Points, in no order, along strands that fork and pass close to each other.
In the rows, 100 means zero.
Points whose rows are less than 55.4 apart are linked; no others are. Some points are linked to none.
Bev: [132 100 105 117 157 112  90 133  99  72  58 106 102  94 114  89 115 116
  47  94  42  56  78 118]
Namez: [ 60 116  87  94  75  95 113  97 138  99 113 124  88 129  97  69  93  29
 132 114  72 139  84 107]
nozar: [ 55  94  79  88  90 121 126  64 115  96 135  99  94 131 122  84 107  76
 119 113  97 111  68  76]
Vede: [130 145 115 162 101  72 124 133  92 143  92 114  77 110 121 111  90  93
 130  70  96  97 126 115]
mora: [129 123 117 149  96  64 107  84  69 144  78  86  74  97  95 158  95 112
 125  77 119 114 112 113]
bamil: [114 107 106 128 107  78  97  61  43 138  69  78  78 120  97 138  99 121
 118  76 112 112 102 108]
nom: [133 122 131 157 102  69  90  95  60 133  86  67  83 101 104 154  96 125
 117  76 133 103 110  94]
puga: [133 146 140 152 112  77  93 138  91 125 121  79 117  92 143 105 103 116
  88  87 124  74 151  94]
mim: [ 59 105  78  91 104 105 118  90 130  85 110 109 107 162 117  79  95  70
 127 147  81 132  53  77]
sipos: [116 105 129  98  95 101 110 136 102  87 105  97 121  59  87  64  82 101
  99  96 113  95 138  87]
Pip: [ 88 103  83  89 110 105 101  87  56 120  78 100 113 126  97  83  99 117
  92 106  84 114 111  97]
kadir: [132 140  79 131 117  95  97  98  52 142  79  99 114 132 124 106 109 132
  99  76  85  85 101  93]
bag: [ 58  78  70  74  96 134 102  41  89 105 134  77 108 136 103 116 124 132
  85 123 112  99  75  85]
Negu: [114  87 122 130 142 111  97 127  88  72  89 116 100  78 100 111 104 143
  47 107  88  84 125 117]
nosa: [ 78  68  81  75 109 142 110  39 115  81 137  82  90  88  99 119 126 137
  80 118 111  78  87  96]
pozi: [ 77 104 110  88  91 101 115 100  94 104 104 104  98  97  87  62  75  80
 125  99  87 103 105  92]
noku: [ 93  73 121  91  69 112  74  52  65 111 126  64  94 104  76 117  91 136
  96  99 143  76  81 110]
bibab: [ 85 131  61 100  97  87 108  96  80  99  52 132 110 171 109  91  91  55
 113 133  86 146  66 103]
mopef: [124 106 147 114  92  82  66 132  70  99 109  78 132  54 121  94 101  95
  96  69 161  98 146  86]
deri: [ 95 112  54  71 108 111 102 110 120  74  49 119 122 126  82  98 119 102
  45 143  60 116  59  72]
rom: [117 125  82 129  94  58 105  65  66 159  63  92  82 119  95 168 108 102
 122  81  87 132 101 116]
Kasem: [133 142 135 167 103  67  96 130  80 134 107  81  97 104 131 135  91 115
 111  70 128  84 126  90]
Zaf: [146 113 125 141  79  48  77 107  87 123  84  82  96  59 104 155 101  82
 126  69 157 113 120 114]
Fipas: [ 59 104  78  97  65  99 119  79 117 108 119 127  87 156 112 102 100  49
 117 127  92 141  67 107]
Pevu: [ 60  77  85  86  82 108  89  39  62 116 117  73  98 149  98 122 101 120
  93 106 113 105  61  97]
lere: [134 140 123 144 141  86  87 145 115 104 110 100 122  87 134  99 105 124
  76 117  86  61 151 128]
Balis: [ 86 103  45  71 105 108  96  81  80  88  59 117 133 130  83 101 117 109
  52 140  79 111  79  80]
tak: [113  72  99  99  51  96  80  77  84 125 128  98  81  91  91 143  85  78
 123  73 144 100  62 134]
vadan: [ 62 105  87  90  76 105 119  91 138  94 127 115  84 119 107  69  99  39
 133 106  79 122  70  97]
vor: [ 95  99  95  87  69  94 102 126 131  97 128 138 100  79  93  82  72  45
 156  70 111 103  94 135]
girat: [142 119 133 142  82  60  96 105  81 122  81  94  88  70 110 136  95  78
 126  70 151 109 122 111]
kadag: [ 77 110  72  90  97  88  96  69  51 104  64 108 114 162 109 105  95  80
  96 115  99 127  73  94]
Kep: [ 91  64 109  93  94 115  92  68 115  68 133  96 107  64  78 125 107 139
  76 110 142  58 110 103]
novi: [ 95  94  82  76  28 109 102  84 104 145 136 120  88 106 108 128 106  57
 130  88 114 127  72 119]
Muba: [129 108 145 127  89  69  57 116  62 106 100  65 113  57 119 115 107 101
 100  68 173  97 132  86]
seso: [108  68  85  66 108 145 111  91 124  78 158  91 114  64 113 100 106 112
 131  87 138  86  82  89]
tuv: [125 101 112 104 144 112  97 155 133  89  77 111  95  84  98  79 103 122
  64  99  37 100 109 123]
Varur: [115  81 118  76  96  94  94 125 144  56 120 110 124  45  84  88  91 107
  94  97 118  79 137  90]
levog: [ 86  84 114  96  88  94  84  47  44 123  84  73  88 127  91 121  89 117
 105  94 119 107  89 111]
fugu: [ 95 103 105 100 104 101 102  82  45 121  80  95 100 121  98  92  88 113
 103  94 100 111 116 102]
Safog: [122 103 137 121  81  78  92 109  72 102  89  91 104  75 102 104  80  79
 121  78 154  99 120 106]
tavek: [ 60  96  69  73 110 110 114  83 128  83 113  99 117 156 112  82 103  91
 114 149  76 118  67  69]
Dazu: [ 53 106  81  95  89  97 117  85 119  94 111 116  96 154 109  84  92  57
 121 131  85 135  64  89]
vakal: [129 104 124 128 138 108 100 141 100  84  94 108 107  78 112  95 105 133
  57 111  79  92 135 121]
Ramo: [ 69  79 101  90  80  99  86  40  52 122 104  74  89 142  93 122  92 110
 101  95 114 105  72 106]
bukam: [125 108 128 102 102 107 113 147 118  85 102 102 114  63  85  63  86 106
  86 104  91 101 139  98]
lig: [ 51  89  71  78  96 108 106  62  87  99 113  93 117 154 108 102  98 101
 100 132  94 111  73  77]
ridi: [140 107 111 118  60  68  97  70  80 150  86  77  85  73  88 165 100  84
 139  91 120 113 112 131]
paget: [ 64  57  94  85 139 116 105  59 105  51 104  99  77  92  81 126 115 146
  72 115  92  66  96  92]
Mamib: [ 94 116  95  97  64  79 111  71  83 139  82 112  78 127 105 114  97  57
 124 102  91 139 108 135]
tokog: [141 152  74 134 111  93  83  94  66 141  84 100 126 132 126 111 115 134
  84  86  74  57 101  97]
Per: [111  74 101  66 103 114 111  94 152  60 129 103  97  58  91  99 105 113
 100 107 112  63 112  95]
tepad: [ 61  93  83  76  95 115 122  77 128  95 131  92  96 119 114  72 101  80
 123 117  81 108  76  73]
puba: [ 89  72 109  90  71 125  80  50  81 102 144  69 105  93  76 118  99 139
  96 101 151  68  79 105]
niki: [ 78  98  49  67 115 103  96  93 104  80  69 119 121 123  87  97 116 113
  53 136  65 111  80  80]
bokaz: [ 56  77  78  85  86 127  97  39  76 110 136  70 101 144 102 118 120 124
  90 113 124 103  60  83]
Bap: [105  74 126 129 148 112  93 119  77  56  86 107  95  83  94 118 101 147
  40 102  94  78 115 106]
zil: [ 69 112  96  81  99 105 110 124 151  96  97  90  91 113  86  45  81  63
 130 111  51 127  96  70]
Zelo: [ 67 103  83  64 107 102 106 103 131  96 102  93 103 118  87  67  97  97
 104 125  53 116  98  71]
Povis: [ 86 130  98 110 102  90 119 122 101 117  76 112  81 115  95  53  89  51
 129  92  67 142 109 114]
bebop: [ 68  92 104  84  88 106 114  82  87 106 111 100  96 107  94  74  80  87
 115 104  93  95  97  92]
ruv: [101  94  93  77  30  96 103  76  96 148 119 107  88 111 104 130  97  52
 126  90 105 122  81 132]
tude: [111 109 119  82  94 108 109 147 139  84 100  94 102  69  71  48  72  90
 114  96  73 103 124  84]
Zavet: [100  73  77  69 110 152 116  91 118  78 150  97  98  70 122  86 107  95
 147  80 129 102  67  84]
Pev: [105 107  84  86 128 113 100 128 104 103  77 115 111 101  89  76 111 121
  62 115  48 113 109 103]
Vivi: [ 99  87  74  75  41 112  96  99 113 135 144 130  93  95 106 118 102  60
 148  73 125 118  72 124]
daz: [128 119 119 107 126 120 107 163 130 111  91  91 105  88  97  59  92 105
  89 102  46 108 126 118]
Ver: [122 106 121  98 130 117 100 167 150  97  83 105  91  85  90  69  94 116
  71  97  42 109 116 118]
vama: [138 130  88 139 149 101  84 113  93  97  71 114 113  93 121 103 126 126
  55 105  61  42  98 127]
dinim: [ 66 103  84  69 104 108 110 103 163  82 111  84  96 133 110  61 105  74
 129 134  57 124  77  66]
Leb: [ 95 109 119 104  82  92 118 109  86 109  92 112  90  90  86  67  73  62
 128  86 101 107 112 109]
vis: [ 77  72  82  82  87 148 110  47  93 106 149  70  96  98 103 110 121 124
 110  98 136  92  66  84]
Bofel: [141 149  73 136 118  95  80  89  75 129  77 110 126 119 122 110 125 134
  65  97  71  40 105 110]
defi: [ 77  71  96  86  88 135  90  42  88 105 142  76  98  96  79 124 114 146
  88 110 132  70  85 100]
Vam: [108  77 108  71  95 100  92 108 132  66 137 101 133  52  90  91  90 109
 106  96 133  71 120  89]
bogud: [107  95  71  95 132 116  98 110  91  73  48 117 107 109  97  98 128 108
  23 104  49  89  63  92]
fik: [111  72 136 117 146 108 102 152 110  53  89 108  84  79  97  98  95 136
  49  97  76  78 111  92]
lorur: [ 76  79  84  77 126 104 101 102 117  76  84 120  89  94  82  97 107 131
  63 114  60  97 106  93]
somer: [134 110 145 136  91  71  70 101  60 109  92  54 104  72 112 128 103 108
 100  79 167  99 126  85]
bugav: [ 78  73  88  88 127 107 100  88  94  72  85 118  91  91  74 111 105 142
  59 115  76  88 110  98]
Tikib: [ 64 109  76  95  69  89 111  76  99 109  98 126  94 170 116 111  96  50
 113 132  91 145  73 116]
safut: [ 87  81  73  87  93 126 111 101 126  96 148 126  89  80 114  96  98  66
 157  67 132 110  65 107]
teb: [ 96 101 101  82  51  88 105  63  89 145 102 106  81 120 105 129  99  56
 122  97 100 129  96 135]
Fezad: [ 83  81 101  67 130 106 104 121 165  66  76 108  54  93  80  84 117 122
  89 105  56  90 103  80]
Ziti: [ 97  69 134 110 115  98  92 111 110  43 106 106  99  51  82 115 102 126
  51  99 128  75 135  89]
Nutu: [129  70 127 113  61  66  62  73  69 105 109  70  87  79  90 146  82  90
 119  83 158  97  70 130]
nugoz: [105  78 120  81 111 101 108 132 162  48  97 111  74  58  77  88  97 118
  84 101  91  78 124  84]
leke: [125 115 141 132 104  99  75 115  82 103 113  79 119  58 123 113 118 122
  58  93 150  92 160  96]
bome: [127 120  67 108 114 115  83  72  40 123  65 100 121 120 101 113 127 143
  57  98  94  96 107 100]
vizef: [ 95  62  96 101 148 113  94 118  82  57  69 114  85  96  88 108 110 144
  48  94  67  73  88  78]
kug: [ 77 129  90  93  64  94 111 102 122 119 101 123  84 121  92  72  93  26
 131 109  73 139 104 124]
pesap: [ 70 124  90 101  98  89 111 118 102 107  71 112  91 134  98  57  90  50
 118 111  62 145  95 103]
deko: [ 99  98 102 107  99  85  87  53  36 132  71  79  89 131  94 127  98 118
 110  87 108 114  95 107]
zaso: [120  71 132 111  64  84  67  64  58 106 114  57  86  90  80 135  82 111
 108  87 158  87  69 116]
Sivut: [145 111 118 109  59  64  96  93  91 139  85  95  94  66  93 146  91  70
 144  84 133 113 115 131]
Ful: [ 78 126  83 101 115 100 107 139 116 108  69  98 103 135  91  45  89  60
 115 103  49 150  91  88]
lagor: [ 58  82  82  87  89 130 121  56 100 107 139  88  96 123 117  95 107  95
 112 106 111 102  69  76]
lef: [ 99 115  48  78  98 112  93  71  57  94  55 103 139 143  90 106 116 107
  49 136  89 107  73  81]
Fula: [ 90  81  78  82  98 134 117  95 124  83 146 110  97  76 118  84 100  78
 155  74 126  99  64  90]
Pog: [103 111 114  88  90 106 107 148 133  83 104  98 100  70  74  41  63  72
 139  87  77  99 115  86]
vazat: [ 97 108 110  98  83  91 105 126 117  85 110 126  99  75  86  62  66  45
 150  75 104 103 105 121]
rini: [ 96 124  53  85  96 106 101  80  53 100  54 103 134 159 101  97 102  96
  69 138  93 115  68  77]
pabop: [112 101 121  97  75  78  93 122 101 100 106 129 106  72  96  91  73  53
 142  70 136 106 115 135]
gofog: [ 72  81  78  77  94 148 122  53 107 100 147  77  98 106 115  98 121 107
 110 109 117  98  72  74]
mape: [116 102 138 120 104  96  74 126  90  80 113  95 121  39 111 104 114 111
  47  92 143  95 159  99]
Gopep: [ 77  86  64  90  71 130 116  75 116 112 139 124  77  96 120 108 121  61
 137  80 139 130  54  93]
Natag: [ 96 125 111 118  97 101 122 134 105 111  81 105  83  95  88  45  78  55
 128  86  67 127 117 109]
Refel: [ 95 122  57  77 113 107 100 125  96 101  60 103 132 134  94  68 109  93
  73 128  57 130  78  80]
sutuv: [ 84  69  81  66 112 138 117  51 131  74 132  89  85  83 108 112 127 120
  84 120  98  80  92  92]
kazof: [112 108  59  95 122 115  98 105  82  94  53 115 120 111 100  91 130 106
  32 120  55 102  76  98]
gali: [ 67 104  75  95  63 118 123  81 137 105 139 127  86 120 116  90 114  44
 131 105 100 135  67  95]
Sidef: [105  65 116  81 113  98 105 102 152  38 116 109  94  52  87 110 105 120
  85 104 122  61 118  88]
zerer: [100  66 131  97 112  93  97 113 135  36 109 106  94  47  83 108  99 122
  65  96 122  66 129  80]
Lelo: [ 57  89  82  99  68 110 114  56 100 115 126 109  84 147 117 119 107  69
 108 111 116 128  56  96]
Ruda: [134 143 120 145 127  91 101 145  95 126 107  92 120 108 131  87  96 122
 105  99  89  70 138 110]
mepo: [ 78  94  90  95  78  78  97  44  62 129  83  96  83 147 107 136  94  76
 104 101 103 134  79 123]
burib: [ 95  60 112  88  93  93  68 101 110  82 151  81 140  68 104 106  92 115
 116  79 175  75 100 100]
lazit: [105  86 129  91  86  81  86 127 101  77 120 106 134  66  95  78  71  79
 130  74 148  86 116  98]
legu: [104 123  58  87 112 106 103 114  77 111  59 102 129 128 101  72 113 101
  75 117  65 120  88  85]
Kovi: [140 100 122 103  62  64  85 112  95 122  88 110 104  71 105 128  88  59
 146  76 144 114 119 143]
Duf: [ 83 107  72  52 119 103  89 126 156  84  66 109 106 126  83  80 117 101
  80 130  45 131  83  69]
dode: [ 58  90  58  65 107 112 100  59  96  93 104  95 128 142  99 106 113 119
  83 142  86 101  78  77]
losi: [ 70 100  79  93  84  84 101  56  66 119  82 106  96 164 108 122  92  74
 106 108 104 128  74 112]
Nokob: [104  66 139 109 135  98 107 148 128  40  91 106  78  73  83 100  97 132
  59  94  89  73 118  77]
moso: [100  67  98  77  98 128 104  69 123  76 145  91 113  65  92 115 108 128
  96 103 141  62  97  99]
baz: [106  98 131  95  88  98 108 117  89  92 107 100 118  73  87  69  74  93
 114  95 119  89 124  95]
sebig: [128 105 139 113  97  90  85 140  88  92 108  89 135  51 117  78  99  95
  91  78 140  97 152  88]
lopu: [ 91 137  67  99 115 100 106 129  90 104  53 108 118 149 102  62  97  64
 103 122  65 143  72  89]
Gibi: [ 99  66 107 115 151 115  90 110  69  59  77 113  93  86  88 119 106 151
  41  97  79  76  99  96]
rab: [127 135 122 143  96  80 124 119  82 130  82 108  77  99 113 102  91  86
 128  71 109 108 128 117]
vedip: [100  90 126  98  80  86  99 114  96  88 113 117 117  78  95  81  68  66
 137  75 134  89 100 112]
Lurok: [ 74 107  94  68  96 116 109 108 165  84 111  84  88 111  98  50  95  70
 135 114  55 113  87  68]
Naf: [107  72 132 104  66  96  66  57  59 108 125  53  93 100  79 128  87 127
 106  94 153  77  67 108]
gudo: [ 87  75 114  94  97 113  91  73  98  81 116 101 107  69  69 117  99 137
  72 116 124  72 123 104]
visot: [ 99 110  79 103  88  64  98  46  56 136  61  91  88 142 100 154 103  83
 109  95  99 138  86 124]
kos: [138 146  76 141 126  93  82 100  91 116  70 117 119 104 118 103 128 127
  60 108  62  30 104 118]
Mibol: [125 109 123 103  71  69  98 118  97 111  91 122 104  70 100 104  84  55
 141  74 141 112 122 137]
Vun: [143 100 103 101  51  71  99  68  82 156  91  68  95  79  88 161  99  78
 146  97 108 121  96 135]
binib: [130 107 137 124 124 108 108 151 117  83 104 105 106  66 108  85 101 120
  56 108  84  97 142 114]
lesa: [108 102 113  71  96 105 107 141 156  78 100 104  90  66  69  67  86 109
  95 107  68  93 123  87]
vosi: [131 129 118 148 154  85  82 144 115  84  95 110 115  84 132 103 110 125
  66 114  77  55 135 133]
gev: [ 94  80  98  64  99 115 117  86 142  76 125 101  96  69  85  94 100 119
 103 117  89  71 111  89]
zepad: [ 80  91  91  67  93 127 120  83 132  86 139  89  94  93 107  71  98  87
 126 108  85  87  85  75]
puvu: [139 134 129 134 139  95 101 160 133 105 106  93 122  81 126  80 105 114
  79 114  74  79 144 127]
kimis: [ 87  73 102  93  73 124  95  71  84 107 135  85  99  94  95 110  87 103
 116  84 145  71  70  97]
gevuf: [ 91  67  89 104  52 112  88  67  88 120 134  97  73  97  95 132  91  86
 123  69 150  98  52 118]
bora: [117  98 129 110 102 109  85  93  65 101  97  88 115  79  84 113 100 143
  69 111 137  96 140 107]
nam: [ 68  92  69 100  69 129 127  74 122 105 136 121  80 114 120  98 126  56
 127 102 122 132  56  85]
kan: [ 72  80  75  65 130  98  99 100 137  73  79 115  82  99  82  98 116 123
  71 121  56  98  93  89]
Suvo: [126 138  89 156 111  68  99 100  60 150  77 105  95 132 120 138  98 121
 114  61  84  92  91  98]
raf: [ 82  68 104  64 139 109 107 103 153  53  81 104  45  90  89  93 121 121
  91 111  70  73 100  83]
Fivi: [131 142 114 149 125  86 109 137  86 137  99 101 111 122 128  85  95 119
 116  85  81  72 125 108]
por: [ 57  98  77  79 101  95 107  79  84 102  96 102 113 152 106  85  90  85
 104 130  82 118  77  84]
bage: [102  91 127 102  98 107  88  86  80  92 106  97 109  74  75 110  91 138
  66 110 129  84 137 105]
pim: [ 80  58 100  72 147 104 105 101 128  51  78 108  60  99  85 101 120 137
  77 106  66  76  91  72]
Depap: [111 125 120 116 109 105 123 146  97 107  88  98  94  88  92  44  77  78
 122  84  74 115 122 105]
teruv: [134  80 105 101  44  78  84  63  75 147 103  70  83  82  87 163  94  77
 128  97 112 115  77 146]
Fopos: [ 85 122  92  83  46  88 112  88 110 136 107 121  88 126 101  92  98  30
 130 112  79 139 108 131]
vap: [108  88 132  90  90  80  78 131 100  77 123  99 145  53  94  78  84  93
 109  81 146  88 135  88]
Mili: [ 73 121  71  95  90  81 108  83  81 107  68 126 103 168 110  99  87  52
 114 133  90 148  75 111]
gub: [124  88 139 115  80  72  75 102  67 102  95  87 110  68 101 115  82  82
 124  75 167  99 108 112]
Bani: [ 69 115  94  85 108 103 110 129 125 101  85  94 100 120  87  41  87  74
 118 109  50 134  98  81]
taber: [ 78  73  87  92  75 135 100  58  86 109 145  80  91 102  99 110 106 110
 118  81 145  84  59  91]
nem: [ 68  76  61  55 126 116 106  64 142  73 108 100  92 119 112 108 132 115
  83 142  70 100  85  82]
bini: [115 119 126 119  88  90 118 120  87 107  84 116  88  82  97  74  79  65
 131  79 118 111 122 118]
seded: [137 118 140 152  99  68  85 104  65 123  88  63  89  85 109 144  95 116
 110  75 154 103 122  94]
lufas: [101  72 133  93 127 102 108 143 145  49  85 112  64  74  80  91 101 130
  72  96  81  76 118  80]
diz: [111 114  92 122  98  67 100  59  55 143  62  91  80 125  97 151 104 100
 121  82  99 131  99 117]
mir: [ 83  57  95  87 151 105 102 108 102  49  75 111  76  97  82 111 110 146
  65  97  69  69  92  67]
pafin: [142 126 128 124 140 106 100 165 141 102  98  92 113  85 110  69  97 110
  83 109  52  90 135 130]
mol: [ 88 138  65 104 107  90 108 117  83  97  49 119 112 161 107  70  91  54
 110 128  78 148  70  95]
Bog: [105  66  93  75  98 123 105  90 121  78 153  91 127  66 107 101  99 116
 124  89 144  66  92  95]
vef: [122 107 115 118 118 109  86  91  51 116  87  87 110  99  94 116 102 153
  79 104 122  97 132 113]
Vesuv: [100 100 109  74 110 109 103 148 168  84  87 106  72  79  69  72  96 114
  84 102  54 102 120  89]
romun: [126 133  90 163 101  56  95  91  62 155  82  97  87 116 103 169  99 125
 113  60  86 106  91 102]
zipub: [126 121 123 114 118 115 117 159 115 108  96  89 108  84  95  45  83  96
 110  96  64 112 128 103]
kego: [ 95  85 120  84  84 105 102 101  95  92 120  98 119  74  87  79  71  97
 118  93 125  75 110  91]
Zubo: [133 103 135 109 105 103 104 161 129  78 109 102 115  52  94  72  92 104
  68 102  91 102 148 102]
rava: [ 90  91 102  62 113 111 102 131 177  77  80 108  64  91  75  74 111 112
  94 106  51 104 109  86]
fomi: [ 89  80 108  87  80 113 103  84  93  96 131  99 109  86  95  92  79  95
 127  85 134  71  87  96]
Foleg: [ 82 115  63  85 106  95 105  86  56 102  60 108 125 157 105  88  97  86
  91 125  91 121  75  84]
mev: [137 144 108 142 130  88  78 121  87 122 105 108 125 105 130 121 107 145
  79 105  96  50 136 118]
Fon: [ 63 114  92  98  93  87 112  98  88 113  79 115  92 138 100  72  88  58
 115 109  74 138  96 106]
viga: [ 65 110  82  64 111 105 102 112 151  88  93  88 105 135  94  62 102  89
 114 133  47 128  84  62]
fori: [ 89 121  68  68 114 108  97 133 128  94  63 103 124 130  88  70 106  93
  78 129  45 136  78  72]
gasig: [ 78  91  71  57 119  99  95 109 149  77  75 113  90 110  86  92 121 116
  77 128  51 110  87  82]
vurun: [ 79  86  68  51 119 116 109  78 155  75 110  91  97 126 119  95 131 109
  93 152  68 112  78  77]
simak: [ 58  79  57  68 111 126 101  45 105  86 124  90 115 138 103 118 130 128
  75 140  94  99  79  85]
nivoz: [118  87  89 111 145 116  93 123  87  75  57 118  99  97 102  96 118 121
  36  94  48  75  70 103]
zufe: [ 86  88  78  88  69 114 107 100 122 113 146 134  87  88 106 102  96  58
 151  68 121 109  71 122]
Fimes: [108 119  68 102 116 106 100 101  55 122  68  99 124 130 109  78 113 114
  82 102  79 114  98  95]
dazev: [125 107  99 120 127 115  87  95  56 116  86 106 111 100  98 116 115 157
  65 105 104  90 131 116]
dibof: [128 150 129 154 118  76  94 146 102 124 119  86 121 100 136  95  94 117
  99  99 106  65 152 103]
nise: [131  74 131 115  68  58  56  93  72 104  99  74 100  70 100 138  86  77
 124  73 167 101  95 126]
leme: [116  84 124  83 103  94 104 138 154  52 107 114  94  47  78  84  94 110
  79  98 101  82 135  88]
mede: [133 111 104 131 159 105  86 128  98  80  67 114 107  90 121  98 119 122
  56 101  51  48  91 128]
Mize: [113 126  54  90 111 113 102 106  74 105  53 106 131 123 103  83 125 101
  43 123  67 109  82  91]
puvo: [ 84  71  83  97  60 118  98  75 103 116 138 113  76  95 100 120 101  80
 128  71 143 102  54 109]
fabos: [101  73 117  81  91  96  78 103 111  78 139  94 143  59  97  97  90 107
 107  87 158  70 111  94]
Ritab: [ 75  68  79  61 124 120 114  61 141  74 114 101  79  93 102 106 126 121
  85 127  78  85  96  89]
vobo: [ 77  61  98  87 126 109 103  74 110  61  98 113  80  82  74 118 107 142
  69 117  89  73 111  95]
Sebar: [ 85  75  63  89  70 130 107  81 109 117 141 125  78  87 108 121 117  80
 140  67 145 121  56 105]
buf: [135 134 138 156  96  74 107 130  83 125  96  91  94  87 124 116  93  95
 118  67 138  95 131  98]
Rusel: [132 131 138 142 112  92  88 131  84 115 116  78 119  77 133 111 111 118
  77  89 140  83 156  96]
Tum: [128  68  97 100  42  90  79  66  77 133 123  77  77  86  87 161  94  81
 116  89 129 117  58 142]
Kubid: [129 143 114 156 113  77 113 136  83 138  97 102  95 120 126 100  92 111
 125  73  90  81 120 110]
dugu: [129 140 123 170 105  62  98 119  78 141 100  94  89 115 122 146  83 118
 118  63 108  87 113  98]
fuvi: [114  83 120 110 147 110 100 155 119  70  77 116  79  92  94  88 100 128
  53  94  54  85 101 110]
gudi: [115  92 132  98  95  85  75 140 106  73 118 102 141  40 101  81 100  98
  79  81 139  96 155  88]
zito: [122 132 122 132  98  87 128 123  84 122  81 112  80  91 101  79  87  76
 132  77 106 117 127 119]
pame: [127 135  92 141 118  78 102 103  57 139  80 100  96 130 126 119 100 125
 111  66  95  94 106  99]
fasu: [ 91 104 107  89  86 101 110 128 132  80 111 115  98  75  79  50  66  52
 149  79  90 103  98 104]
Kigi: [124 127  99 153  91  59 103  80  69 158  75  89  76 103  90 173  99 117
 120  77  99 118 107 111]
bided: [ 78 114  93  95  80  83 115  85  86 125  82 117  83 132 103  91  96  54
 122 106  85 136 104 122]
zepi: [ 84  88  95  58  99 115 114  86 139  84 125  96  94  85  91  77 100 107
 110 119  75  83 105  81]
Zugi: [ 78  74  77  78  93 149 104  41 101  97 148  74  94  94  96 120 125 139
  87 111 129  80  80  92]
ton: [107  83 141 122 110  99  81 116  95  57 108 100 109  44  99 112 113 123
  40  98 136  89 147 104]
risu: [ 67  94  71  62 112 111 113  80 141  88 114  91 110 133 113  85 115 102
 106 149  67 115  77  69]
golu: [132 118 140 140  90  77 106 114  75 115  82  92  94  81 109 105  88  91
 124  72 147 104 127 101]
gar: [ 63  95  86  78  97 105 110  84  87 104 104  98 106 128  98  76  89  96
 100 119  76 106  97  84]

Follow the links from the first point to the second, and from the first to the third. Name the last point that the two ways share.
sebig / Foleg / bag -> diz
Sidef / baz / Nutu -> vis
Duf / mede / fugu -> legu
deko / deri / nivoz -> diz
golu / sutuv / kimis -> Zugi
lagor / binib / noku -> vis
teb / zil / vosi -> pesap
Natag / viga / Mamib -> pesap

A fork is a point with three links. Follow the links from the first point to the second and name the forks in between, in order.
zaso / tavek -> Zugi
kadir / mepo -> Kigi > diz
fori / Suvo -> legu
simak / rini -> diz
tepad / Negu -> vis
Zaf / nise -> golu
fuvi / bided -> daz > pesap
fomi / Naf -> vis > Zugi
sutuv / vakal -> Zugi > vis
rom / Mize -> Kigi
